Points, in no order, along strands that fork and pass close to each other.
In the rows, zero is written as 100.
Points whose rows are less than 71.3 apart are linked; no others are. Some points are linked to none.
pez: 106,106,115,100,94,98,105,116,111,99,108,92,73,107,83,144,104,110,101,110,104,119,91,97,113,97,100
bub: 102,84,84,86,96,79,117,99,66,82,108,135,96,116,109,104,118,103,91,98,125,112,90,87,122,96,92
kenu: 109,126,95,110,91,125,104,121,82,108,79,116,108,101,108,100,82,91,100,81,113,111,105,114,99,80,96
nokem: 99,120,105,111,89,118,97,98,71,115,133,101,86,97,112,121,94,119,109,90,89,91,119,104,111,68,114
faki: 129,114,118,107,74,115,85,105,96,107,111,100,123,114,126,131,81,118,107,86,88,91,113,112,83,98,124
loso: 103,98,132,120,104,91,98,113,128,103,90,82,105,104,124,104,118,115,104,115,55,107,92,101,113,126,105
Zop: 124,94,101,90,94,135,98,119,110,107,136,103,112,103,101,116,88,120,120,73,112,117,130,100,88,82,115
zupu: 99,92,104,64,110,88,144,107,102,110,114,110,88,72,104,67,95,116,123,79,93,81,151,112,102,51,108
fabe: 108,88,75,83,104,118,121,87,92,110,109,124,78,79,65,83,122,72,77,111,101,103,101,62,121,77,108
vibot: 100,97,48,94,111,106,95,82,76,84,113,110,93,105,94,112,87,68,59,119,130,105,75,76,108,139,93
fenav: 94,97,111,98,80,95,111,100,95,117,109,93,84,113,114,129,108,98,105,102,84,97,114,126,143,99,99
Nom: 83,89,106,114,119,79,70,119,122,80,94,81,115,96,109,93,86,105,112,115,110,95,84,116,48,118,75
vadi: 112,92,91,108,114,125,87,133,101,81,109,90,107,108,112,105,91,99,115,127,119,122,104,112,70,124,99
Sunog: 95,110,125,123,95,82,88,108,104,89,81,80,104,104,107,93,94,93,105,114,96,89,67,122,94,116,87
buden: 97,81,98,94,86,98,89,98,82,94,136,120,118,81,120,77,91,88,109,93,95,93,94,99,106,72,104
zuna: 124,125,100,117,98,104,121,126,98,127,107,114,77,84,105,98,99,132,92,88,89,101,121,83,100,83,107
dom: 82,85,114,78,115,123,92,90,116,75,92,88,117,110,84,85,100,75,132,100,96,113,100,95,89,67,101
Zaru: 92,81,70,79,94,117,87,73,78,85,122,119,126,102,112,108,74,79,96,89,128,101,101,91,109,106,104
bab: 112,112,121,105,92,76,126,91,86,114,98,116,57,104,79,115,119,124,106,101,101,88,96,95,124,95,110
Kis: 94,115,94,86,79,92,132,89,89,133,99,101,75,97,76,109,93,99,65,97,125,93,96,96,130,70,96
kun: 72,85,106,80,116,94,90,102,121,84,83,85,111,91,106,76,121,91,103,108,74,95,110,99,79,103,78
tofe: 123,102,125,117,100,118,100,122,111,80,85,114,121,108,117,82,99,100,135,96,101,109,89,110,96,99,102
gofe: 108,123,72,103,88,86,86,78,80,107,116,104,92,121,96,134,81,98,67,80,104,98,78,88,118,124,88
pib: 95,99,84,97,109,104,107,99,115,116,74,112,79,70,49,77,108,79,96,100,112,101,103,92,96,82,87
Zev: 91,91,95,92,86,75,106,76,101,117,105,112,95,112,101,121,84,115,99,73,106,96,113,93,123,71,88
bem: 97,110,105,120,96,105,98,119,72,103,100,86,85,100,113,127,112,119,97,130,89,113,103,124,109,133,121
sug: 101,109,100,81,91,98,115,110,71,112,96,107,92,70,103,69,110,100,107,93,93,83,136,116,89,92,108
Sizuv: 79,84,89,100,99,102,97,72,110,91,54,87,131,104,102,65,107,75,83,99,100,84,89,94,92,123,88
sabu: 104,103,133,83,111,102,114,130,137,112,87,88,113,82,118,90,117,135,113,88,76,94,143,110,64,93,108
dur: 78,89,87,107,103,103,93,103,115,118,105,81,104,68,107,81,99,115,85,104,95,105,123,94,90,90,94
fafi: 98,111,97,85,86,79,126,75,81,134,102,118,74,109,98,104,88,112,108,74,101,72,127,102,125,68,94
Vupu: 91,70,115,87,115,105,99,124,110,69,121,99,128,104,126,84,112,88,145,101,94,111,112,131,91,61,101
Viki: 81,92,95,121,115,88,102,89,116,105,64,91,94,91,79,71,131,88,81,117,87,103,83,86,103,93,81
Pep: 91,105,106,94,95,88,137,73,95,138,67,105,62,109,66,85,126,92,104,103,103,74,113,107,125,97,96
lur: 78,102,78,79,103,116,113,93,70,97,132,116,96,106,98,116,106,89,90,93,122,121,96,81,137,53,99
geno: 111,124,87,112,95,105,83,96,79,92,105,113,107,138,123,132,80,97,92,84,97,95,86,103,109,114,86
Tade: 85,94,97,71,90,66,105,94,99,117,99,102,96,68,105,77,108,99,84,92,78,76,128,109,91,104,91
Kuzo: 116,95,99,113,93,111,104,125,114,85,99,93,123,116,139,109,86,92,93,108,107,116,85,109,119,106,92
feror: 85,92,102,95,112,70,75,92,150,97,111,72,118,72,91,80,86,90,75,104,89,93,76,92,74,134,83
nibu: 120,116,91,111,100,109,113,101,97,117,108,109,65,86,73,110,106,133,84,92,102,103,106,62,103,80,112
puba: 71,84,84,112,98,95,101,85,82,98,106,84,93,92,86,99,109,98,73,133,122,112,75,86,113,88,102
Sevem: 99,92,73,104,119,94,72,85,129,92,106,66,119,89,98,88,69,84,72,122,99,97,82,74,65,140,95
rabi: 85,96,100,93,89,63,85,96,136,117,114,68,102,76,93,102,74,93,78,95,92,91,92,113,97,111,85
tez: 81,89,90,76,90,91,103,61,110,122,91,96,99,77,74,87,92,87,71,101,93,90,109,74,108,91,105
fas: 110,100,77,124,108,84,94,90,113,101,112,104,83,111,66,123,93,125,86,85,127,113,79,66,103,121,95
vene: 99,85,83,91,113,91,84,118,92,67,112,97,131,118,141,112,81,88,102,118,91,106,102,105,70,87,97
nivo: 121,112,93,135,105,93,107,92,111,98,106,88,69,106,64,132,117,130,84,88,112,113,83,75,115,142,127
Fana: 101,104,112,117,122,120,82,133,101,105,101,93,119,117,134,127,98,112,137,120,82,116,120,142,93,114,110
zeme: 75,86,139,61,115,108,111,114,136,79,94,94,137,82,127,73,129,117,119,65,88,77,107,120,54,88,96
vibo: 74,91,93,78,112,87,94,89,102,108,95,114,116,88,98,79,88,100,116,74,97,99,125,98,86,64,87
Sito: 101,86,102,84,106,99,79,116,111,99,102,101,137,76,116,64,103,114,106,93,103,89,118,107,46,118,98
ginit: 90,98,128,93,92,70,123,111,120,119,88,92,70,104,101,108,124,103,106,102,79,95,119,125,132,111,92
difib: 115,121,123,130,111,104,106,130,89,112,95,117,92,102,112,139,103,139,119,113,93,119,89,122,112,141,126
tolad: 126,95,95,98,85,119,92,76,128,107,93,98,95,94,63,97,95,78,82,94,102,96,90,73,109,120,102
tobi: 112,120,94,105,86,120,95,100,64,87,144,133,92,102,102,125,97,110,82,68,129,97,82,94,113,105,100
sizo: 121,104,117,95,77,99,121,103,90,96,84,118,83,112,93,107,119,84,104,106,111,105,85,116,133,117,100
gumug: 87,108,129,102,95,51,110,104,111,116,91,95,92,104,115,128,98,134,115,96,80,81,119,137,97,80,103
fugip: 100,115,141,114,104,117,111,127,97,129,103,91,90,85,116,116,107,130,128,116,71,101,123,126,107,98,131
Tibep: 102,97,96,118,111,98,74,125,121,97,101,71,107,95,92,95,93,108,103,121,110,103,95,115,60,145,92
senug: 105,103,134,121,127,109,91,138,124,103,101,108,142,119,146,115,101,111,142,114,69,99,104,154,89,105,111
Zep: 104,97,128,125,105,92,75,101,94,84,117,92,114,126,138,129,94,113,131,132,70,92,84,121,97,124,116
fonez: 95,112,130,106,111,120,87,122,107,85,81,89,150,114,154,81,104,90,123,102,78,80,92,143,66,112,100
nazev: 87,104,108,108,128,102,69,126,126,93,91,95,122,98,114,86,95,106,123,94,89,103,107,122,58,93,73
Desog: 102,110,90,117,98,65,98,117,95,118,118,91,66,68,88,106,101,124,89,107,97,104,100,108,96,110,95
deve: 108,103,110,95,80,116,109,102,95,81,104,92,84,117,92,118,108,70,93,127,115,110,64,106,132,107,93
vifin: 119,120,124,124,104,127,86,101,106,106,90,102,89,118,94,111,110,98,129,117,65,106,90,93,116,117,111
Nosu: 104,97,61,129,114,103,102,82,99,102,91,109,88,104,73,102,111,109,57,102,121,114,79,59,106,111,100
dagur: 80,95,100,98,85,42,126,79,98,124,79,88,82,101,78,86,122,101,73,107,117,85,78,108,119,107,86
Bufez: 97,115,89,84,95,92,100,102,70,115,84,105,96,102,113,105,100,106,102,92,78,97,144,112,92,97,108
devad: 100,104,119,111,113,114,112,107,114,119,71,92,76,74,76,70,126,115,122,100,89,83,135,109,81,110,111
bame: 97,96,127,63,108,106,92,130,122,87,103,102,146,87,122,80,111,98,129,75,91,82,119,149,51,94,96
gud: 118,115,118,126,109,120,80,104,78,79,121,105,108,130,134,121,90,100,131,113,75,93,76,105,96,95,114
bama: 124,88,107,94,79,107,119,104,99,97,82,108,95,87,91,80,120,105,94,103,100,100,113,84,101,111,122
divu: 111,114,120,82,96,115,121,112,102,103,88,101,119,102,112,86,93,100,125,69,81,97,136,111,93,54,121
tup: 108,124,83,125,102,135,91,102,62,93,132,117,82,108,108,129,117,122,83,85,108,105,102,87,118,130,103
revi: 81,82,79,91,94,92,107,63,91,123,131,102,73,101,75,122,110,110,80,90,113,105,101,73,143,91,89
Roros: 94,102,120,74,113,77,137,109,107,110,97,100,78,80,110,83,101,139,123,97,81,75,154,113,85,70,106
tepa: 113,93,96,107,91,97,70,82,89,89,126,114,100,106,103,91,88,92,114,97,90,88,77,84,105,96,91
rof: 84,80,124,59,107,89,114,102,146,94,90,104,130,76,116,73,106,111,105,66,87,87,117,91,73,84,91
leze: 75,106,94,100,101,118,105,100,75,99,90,92,93,95,81,97,108,86,111,110,118,112,102,109,105,65,98
modek: 104,110,144,104,92,73,100,121,122,106,98,96,113,98,129,114,96,119,104,94,68,85,91,130,86,84,103
Sipeg: 118,110,79,106,113,140,85,125,99,78,120,109,101,115,102,124,84,103,96,100,127,125,93,90,83,121,97
gaz: 105,96,92,117,94,72,101,61,109,111,86,71,77,107,51,112,120,110,87,100,98,90,99,87,102,137,118
Zoga: 103,99,78,106,118,86,82,89,96,76,94,82,93,123,113,91,80,62,95,130,99,84,71,93,90,141,76
Mone: 82,98,101,94,106,80,91,97,93,86,80,110,116,106,103,81,92,81,101,109,107,103,77,103,84,78,75
miz: 107,119,95,112,96,128,110,94,63,80,88,108,83,126,78,131,120,104,89,111,122,109,78,90,107,122,117
Notup: 107,105,76,125,110,90,73,70,104,89,97,70,87,121,79,102,86,78,87,123,100,89,67,82,91,151,98
tol: 97,93,79,81,106,134,124,86,91,103,101,114,96,92,80,74,116,74,98,86,105,118,113,67,132,65,115
dase: 86,85,80,68,102,120,93,55,82,86,97,112,128,100,94,89,76,59,93,101,119,108,95,82,104,88,111
Vemaz: 131,118,119,130,85,102,110,106,131,110,79,90,95,102,87,98,97,115,89,92,95,107,77,83,108,108,111
Sini: 108,99,128,89,102,105,92,129,115,108,97,98,140,92,125,86,109,125,116,84,92,90,125,125,51,103,109
simit: 94,101,94,83,101,111,127,81,94,110,90,108,81,119,81,91,123,85,109,92,93,111,118,83,140,63,99
nugaf: 93,82,97,94,84,113,116,95,112,116,113,86,108,77,107,91,89,124,89,93,103,108,132,83,101,74,114
fep: 81,101,113,92,102,89,121,95,107,109,72,109,83,77,70,68,109,94,117,91,115,84,103,110,95,61,90
lil: 118,112,107,110,82,107,90,102,87,87,96,90,127,104,116,93,79,100,84,109,107,88,85,97,65,119,112
ket: 108,112,72,87,112,114,122,106,83,116,106,129,68,84,83,99,96,123,100,73,120,104,144,92,101,86,108
vipu: 118,103,86,121,107,87,77,98,127,88,118,52,100,110,100,101,79,90,87,122,87,99,68,81,91,148,101
Dupuv: 115,106,120,122,101,85,123,101,127,108,71,88,75,86,66,96,120,126,93,107,90,100,94,79,91,103,119
vif: 86,107,141,91,93,92,117,111,111,111,93,98,104,67,100,70,97,110,116,82,98,78,108,127,88,59,95
sori: 99,106,140,95,107,116,111,104,121,123,83,91,97,79,97,76,111,132,129,83,78,70,146,111,69,99,115
kezur: 92,108,95,127,99,53,90,88,107,117,89,73,97,101,103,102,111,132,99,85,78,90,106,105,96,138,103
pelir: 95,81,106,87,90,58,116,79,134,116,82,105,89,86,66,87,100,88,82,87,117,90,88,100,116,114,82
lutat: 97,113,93,104,99,64,90,101,77,92,102,105,95,105,110,101,96,104,82,116,94,104,71,85,97,74,84
Rul: 90,88,69,109,120,95,94,76,112,115,82,113,82,75,44,83,106,77,71,116,117,106,81,76,90,89,92
nurid: 88,89,103,95,110,106,109,130,122,89,96,95,118,98,115,90,104,101,117,98,97,122,116,110,102,66,88
fego: 99,95,86,84,93,99,110,94,84,89,96,115,93,112,84,95,102,54,82,125,121,107,62,87,121,96,85
loka: 100,95,102,96,95,87,92,102,111,99,109,110,115,110,110,130,72,115,114,78,103,102,112,108,94,55,95
goro: 65,93,109,97,104,99,74,79,126,101,92,72,122,73,95,76,83,87,85,100,95,81,73,96,71,104,82
Mav: 91,89,120,86,78,96,118,90,97,113,106,97,96,97,116,92,111,95,111,92,78,83,120,109,136,73,99
begek: 93,87,91,121,94,104,90,96,120,114,103,67,109,73,103,79,108,110,73,113,85,97,110,86,86,134,105
novu: 91,97,104,76,106,108,76,104,96,82,107,104,141,88,113,74,77,76,106,101,97,96,102,103,59,74,101
Zufuz: 90,105,64,91,113,111,87,74,77,83,125,117,97,126,103,117,86,68,78,104,120,101,66,75,125,114,74
bod: 89,88,91,56,103,97,90,101,95,89,99,113,117,68,90,69,90,57,101,113,106,102,101,104,80,93,96
lugez: 119,97,126,111,97,81,88,112,109,81,99,83,121,124,131,123,87,119,110,109,92,94,88,118,75,132,114
kof: 91,103,121,91,92,106,113,110,72,83,91,99,102,99,100,77,114,75,121,112,104,106,87,119,108,62,114
Livin: 105,101,66,70,116,103,81,106,90,84,93,118,107,92,93,81,87,62,86,114,95,115,104,86,84,111,91
lavov: 93,93,71,91,98,92,92,84,92,85,121,112,117,118,123,117,71,85,75,99,113,106,78,80,119,92,87
fud: 89,88,82,102,110,69,106,70,112,117,62,112,80,104,61,78,131,86,87,100,84,89,97,79,108,101,82
zanel: 123,91,86,122,106,92,76,100,128,99,113,106,97,104,88,101,82,106,105,88,114,108,86,84,98,130,83
Moz: 85,81,82,110,96,96,88,111,108,90,117,80,99,92,109,97,89,82,92,120,121,103,86,122,110,131,78
fena: 102,93,115,104,112,125,103,127,130,102,100,98,89,95,91,94,111,104,132,103,101,125,117,108,106,85,97
Zumim: 90,88,105,98,95,63,107,73,115,108,67,82,80,96,63,94,129,112,95,93,98,84,119,102,95,137,102
vemus: 86,107,124,109,91,84,105,93,124,107,57,81,108,102,98,94,102,104,96,85,100,89,87,114,97,105,84
ruvuf: 110,98,68,84,99,120,94,100,89,89,88,105,110,93,83,96,102,87,78,109,104,118,109,71,78,108,117
neni: 100,117,80,101,100,138,86,111,71,97,106,89,106,102,115,92,97,72,104,119,88,111,109,111,99,101,97
rup: 78,103,85,86,100,119,99,85,73,100,142,104,78,108,77,143,101,103,74,92,125,111,98,80,123,81,91
puvam: 111,111,94,114,87,110,93,99,91,92,76,91,103,104,85,92,80,79,76,118,120,96,73,95,78,118,101
rilal: 96,84,115,103,88,110,92,97,93,93,102,86,98,97,104,94,111,98,123,113,99,94,111,125,96,124,107
ruv: 134,114,107,103,102,132,88,132,105,95,132,112,102,110,102,134,89,119,105,89,108,122,102,93,90,101,108
muzu: 108,115,128,140,107,105,91,97,106,96,79,91,91,117,100,97,106,94,122,129,76,90,64,112,113,134,100
mun: 102,119,81,77,87,93,128,91,74,123,110,106,63,99,59,127,112,96,46,106,120,100,93,86,116,92,104
leta: 84,103,86,94,98,99,68,84,100,101,95,91,117,94,95,109,62,92,90,97,113,101,102,99,72,106,96
namel: 112,122,126,108,114,136,94,127,82,114,112,106,107,109,118,127,101,113,143,108,72,113,126,133,100,98,130
Pifi: 119,100,84,100,96,114,100,127,89,81,115,109,131,115,147,114,85,99,99,98,103,113,106,111,100,88,105
Fen: 107,113,100,110,103,118,100,101,107,125,72,88,66,92,64,107,116,105,106,107,90,99,128,104,97,120,112
tav: 107,97,90,89,98,104,70,93,104,87,116,86,112,107,120,89,69,62,91,120,84,83,82,96,88,122,81
Luk: 81,91,80,98,108,118,98,101,66,77,113,95,109,112,100,100,90,85,120,102,128,123,100,112,107,70,100
fug: 93,112,119,116,92,50,105,82,110,127,91,87,84,108,90,116,95,133,109,80,86,76,107,109,105,102,96
govo: 125,99,109,105,91,86,106,88,111,111,103,95,67,111,73,132,105,139,107,80,105,101,115,92,116,134,120
Bebid: 91,105,138,105,114,98,119,141,112,111,102,95,100,80,121,93,118,130,127,112,71,98,128,120,90,71,114
zup: 94,98,113,93,107,87,110,107,107,121,107,86,70,79,91,104,102,139,113,103,83,95,141,97,82,76,111
Met: 90,114,103,98,101,75,130,70,102,139,73,95,71,95,79,83,92,121,93,84,94,65,129,98,113,84,94
ridev: 129,114,132,94,84,117,114,118,108,112,91,98,115,101,114,107,92,119,112,86,84,102,125,109,95,86,123
dozi: 86,75,87,59,96,67,85,82,92,91,108,117,122,81,112,85,87,77,84,106,100,95,97,96,90,103,95
losu: 109,110,104,118,115,106,84,124,105,82,89,87,126,120,146,88,78,77,116,119,94,83,92,125,75,126,83
Kizut: 115,120,84,135,94,100,105,100,104,106,92,89,92,107,96,101,101,110,62,100,97,109,71,72,116,105,100
Vebo: 91,109,83,104,94,109,87,111,62,96,122,97,83,101,111,126,107,97,97,119,98,112,108,120,110,113,98
favug: 115,109,106,108,96,144,117,131,83,98,116,114,90,100,118,111,119,99,111,99,102,124,105,109,133,102,118
mez: 111,114,75,90,91,136,105,98,102,100,93,113,114,107,95,108,72,76,83,81,125,115,102,90,113,98,92
Nedi: 106,100,87,119,79,82,92,78,98,110,126,86,107,102,111,113,82,116,77,81,105,92,88,100,121,125,99
Muba: 122,87,101,99,95,88,102,112,98,105,115,98,78,98,99,119,114,137,109,103,97,110,127,91,96,129,118
Silu: 95,83,70,100,100,79,100,94,93,95,76,109,93,96,86,100,107,109,86,96,121,109,116,98,88,129,98
fafom: 100,88,93,67,100,106,115,104,80,85,112,105,111,86,99,86,99,96,110,94,112,122,115,81,83,57,127
Darez: 99,101,108,93,94,77,88,119,105,93,109,115,110,118,128,129,90,90,124,93,88,96,104,138,104,70,87
veb: 97,104,105,114,103,91,87,126,104,107,107,87,94,76,97,97,102,124,102,112,98,108,109,103,70,88,104
Dono: 97,93,91,112,98,109,110,73,92,107,86,90,65,107,61,112,128,105,93,111,108,100,106,89,114,113,113
meb: 122,103,113,110,76,104,85,107,100,94,114,85,136,108,131,115,75,105,101,105,110,81,98,132,72,121,111
rezun: 101,95,128,83,89,86,122,97,142,121,93,82,77,80,86,98,104,105,103,88,88,78,128,114,113,112,94
pamef: 122,88,99,89,85,113,104,112,120,114,122,107,113,78,97,100,84,120,93,84,116,109,121,77,81,90,116
gik: 116,109,107,111,82,73,112,87,84,94,107,118,84,130,102,128,114,113,86,92,105,102,58,82,138,110,97
zuke: 96,74,92,83,92,66,91,88,117,87,99,96,95,110,102,107,106,87,94,107,93,106,95,92,112,126,80
Siro: 125,113,128,124,100,105,103,130,102,96,96,124,102,109,116,118,95,113,127,102,105,111,88,126,107,118,111
ruviv: 123,107,72,103,95,106,90,72,101,97,99,87,88,115,65,112,101,75,71,108,89,94,84,67,104,140,103
gonip: 95,77,97,88,100,75,83,95,106,99,106,124,127,69,116,66,89,102,102,85,105,89,97,97,77,111,87
Gume: 88,84,88,97,95,64,85,66,105,110,122,102,112,105,110,114,81,107,80,91,98,99,87,80,116,89,89
napo: 120,84,104,101,85,90,87,92,132,98,107,96,90,96,85,91,101,91,104,97,90,98,96,86,108,133,95
kidin: 99,132,87,115,98,114,109,91,69,113,119,106,65,114,90,141,118,132,75,78,107,99,105,85,133,119,102
ren: 122,118,95,114,112,145,86,104,64,66,121,108,96,138,126,113,87,72,117,113,96,92,77,96,105,114,100
letab: 99,85,103,112,93,81,83,107,109,99,121,103,127,90,137,81,90,103,105,90,88,84,97,120,88,95,90
nikem: 87,78,109,90,94,78,114,83,143,113,80,77,86,75,66,90,106,107,88,87,107,84,109,98,95,117,104
vob: 105,102,81,63,104,115,100,92,75,98,101,109,90,94,73,105,102,90,100,103,97,115,129,73,89,82,121
rapo: 107,114,119,88,91,125,112,121,68,75,95,96,106,120,114,110,106,75,119,111,103,117,90,129,117,73,122
bida: 82,107,142,116,106,83,88,113,131,87,93,82,120,112,136,107,100,100,111,104,73,79,69,140,91,107,80
Fugif: 95,109,115,120,106,81,86,99,101,109,70,94,99,91,108,82,125,109,110,96,68,83,109,117,89,140,91
Zub: 88,107,106,97,93,116,124,94,70,110,89,107,97,113,107,94,110,100,125,77,91,103,125,108,138,59,115
bazif: 101,74,112,84,93,100,108,99,136,93,95,101,118,71,92,69,100,93,82,102,100,100,88,73,87,101,97
Kala: 90,94,72,73,107,97,114,69,89,117,104,139,92,93,72,103,86,95,89,80,136,108,104,76,120,72,96
Vapi: 103,122,93,130,101,100,92,91,79,98,80,98,87,128,96,125,102,107,99,104,105,105,80,105,110,132,95
tiza: 88,102,133,116,96,113,99,105,113,92,71,90,134,90,128,65,112,105,110,87,93,80,88,128,71,106,96
Sanu: 104,106,111,101,90,138,96,105,91,99,106,94,131,102,114,74,87,83,130,85,88,101,108,110,99,64,114
fefu: 111,100,118,96,101,112,87,116,101,85,100,112,144,92,117,65,88,84,133,82,103,93,89,122,73,75,102
lat: 94,127,78,97,94,115,128,84,75,120,118,115,67,112,70,133,123,101,48,82,126,93,93,84,141,109,91
sofal: 118,106,108,124,94,120,82,94,92,107,113,121,83,108,98,103,99,105,124,88,95,100,90,92,114,101,97
Denad: 81,85,81,100,92,72,103,56,97,116,120,108,85,131,74,115,117,94,73,107,123,105,71,74,136,101,84
kudog: 103,102,77,104,112,84,79,112,93,80,106,92,100,113,119,116,94,98,88,124,83,112,93,83,86,105,90
tanim: 91,82,83,84,105,62,121,65,108,131,81,109,72,119,62,104,127,105,88,97,107,103,108,73,126,94,85
Nipab: 115,89,120,107,115,116,93,138,107,75,126,101,142,115,149,102,101,96,138,113,89,104,102,144,82,83,115
lume: 87,87,62,107,103,106,86,87,100,100,114,92,111,82,108,93,71,78,61,116,128,104,79,93,106,125,94
rasap: 86,84,76,80,110,116,113,98,72,81,120,117,123,101,103,95,96,92,110,74,126,129,109,92,116,53,117
dupu: 78,77,79,109,129,81,88,81,127,103,77,113,106,71,70,60,107,75,78,116,103,99,74,80,94,103,80
futo: 99,118,109,113,90,104,114,108,102,110,61,103,105,98,110,80,102,106,98,86,100,97,106,113,103,89,93
bubul: 81,78,92,79,123,114,98,98,94,64,88,98,127,105,108,56,109,58,127,108,100,112,94,97,95,84,95
tida: 110,102,85,107,92,128,102,108,116,97,96,93,113,109,116,99,88,94,80,102,100,118,88,76,117,91,95
laz: 116,105,103,104,94,99,117,104,72,81,118,136,83,120,107,125,122,121,96,83,120,105,82,89,135,108,98
Sezor: 105,116,91,102,100,83,79,111,95,108,78,103,105,99,112,93,99,105,103,95,76,99,126,111,74,122,91
dasiz: 88,74,118,75,98,113,123,89,134,95,86,96,125,69,89,60,109,104,99,82,104,90,114,77,84,77,111
Muz: 97,82,74,97,104,127,71,97,106,92,128,105,118,99,125,83,71,63,112,105,102,96,102,107,98,114,79
zik: 70,81,81,98,123,98,81,83,87,80,95,107,107,112,102,73,98,68,112,121,102,105,83,86,102,77,77
boni: 86,115,138,131,102,124,97,114,99,116,97,84,106,91,124,99,104,103,122,123,73,98,93,136,115,96,105
Sak: 115,102,92,102,102,85,129,91,118,121,84,100,70,84,66,96,111,113,72,103,90,94,98,55,106,79,110
rulu: 96,102,100,114,88,53,107,98,87,104,93,87,80,94,83,102,113,109,80,115,109,97,78,106,108,121,99
degaz: 99,87,103,91,102,117,113,104,118,99,104,93,72,104,72,122,110,111,112,104,108,123,112,81,114,75,103
zap: 99,105,71,84,106,94,117,98,81,122,92,122,60,106,75,116,108,107,90,84,108,108,136,91,119,98,91
Mekam: 80,107,80,123,109,113,94,105,53,80,105,104,109,131,130,115,93,91,111,109,119,107,92,124,110,81,93
ter: 108,116,97,112,111,111,84,134,82,92,105,102,107,98,135,86,95,74,113,126,81,102,88,130,93,101,87
dizag: 91,112,150,97,94,73,108,111,130,104,97,84,94,74,103,91,108,122,103,95,77,75,88,118,79,83,96
lilo: 105,87,90,86,117,127,87,131,114,71,105,95,122,104,107,84,76,72,119,116,132,121,91,110,71,99,91
gerof: 112,85,118,102,88,90,112,109,87,82,111,114,103,106,123,109,111,124,116,105,97,106,99,98,103,82,120
Mezek: 112,91,96,96,94,70,95,83,98,83,102,104,89,136,97,117,113,97,88,114,92,104,75,70,120,118,90
zinep: 104,110,102,110,103,133,121,97,66,99,82,113,65,110,72,116,138,105,101,112,116,107,106,96,117,104,125
zalog: 111,126,119,110,97,152,116,117,70,85,95,106,104,117,111,120,109,96,109,113,105,120,84,109,119,98,129
vuf: 110,101,88,74,101,126,118,116,93,111,120,111,90,96,92,117,95,106,123,75,111,114,153,110,108,81,116
rumat: 99,95,87,88,100,96,110,79,70,77,101,128,88,127,72,111,118,83,86,109,138,111,68,79,113,94,93
gakil: 103,102,69,112,118,134,79,101,79,72,133,114,118,114,121,113,72,102,97,102,125,110,82,72,84,95,99
gunas: 84,83,84,81,105,104,94,50,110,99,89,113,123,94,78,97,69,71,72,105,133,104,80,78,110,108,99

A fork is a point with three links. Follow the links from the first point to the second and name the forks in between, in order.
kenu / pamef => Sunog, gonip, Sini, sabu, Dono, nikem, veb, dur
Kuzo / tanim => tida, Sunog, modek
deve / Kuzo => laz, napo, fas, Kizut, tida
neni / vif => fefu, bod, gonip, Sunog, modek
novu / bazif => bod, gonip, Sini
Sito / ruviv => gonip, Sunog, tida, Kizut, fas, napo
favug / vifin => Luk, rasap, bod, gonip
Mav / fonez => nikem, Dono, sabu, Sini, gonip, bod, fefu
Zub / miz => nikem, Dono

A fork is a point with three links, a tip a point with one. Leave the first point through the second and follow the links. Name the first fork or tip that comes.
fonez / losu => fefu
fabe / tol => nikem
fugip / namel => pez
pez / degaz => fugip

Follow the links from the first point to the second, and from the first to the third. Name the last point that the two ways share.
kidin / Bufez / Muba => fas
fena / novu / dupu => gonip
tofe / zupu / Denad => bod
vif / kudog / Muz => tida
zap / lume / fefu => Dono
fud / Vemaz / ruvuf => Sunog
Mone / vob / Muba => tida
bazif / nibu / gik => Kizut
Mekam / nikem / gofe => Dono
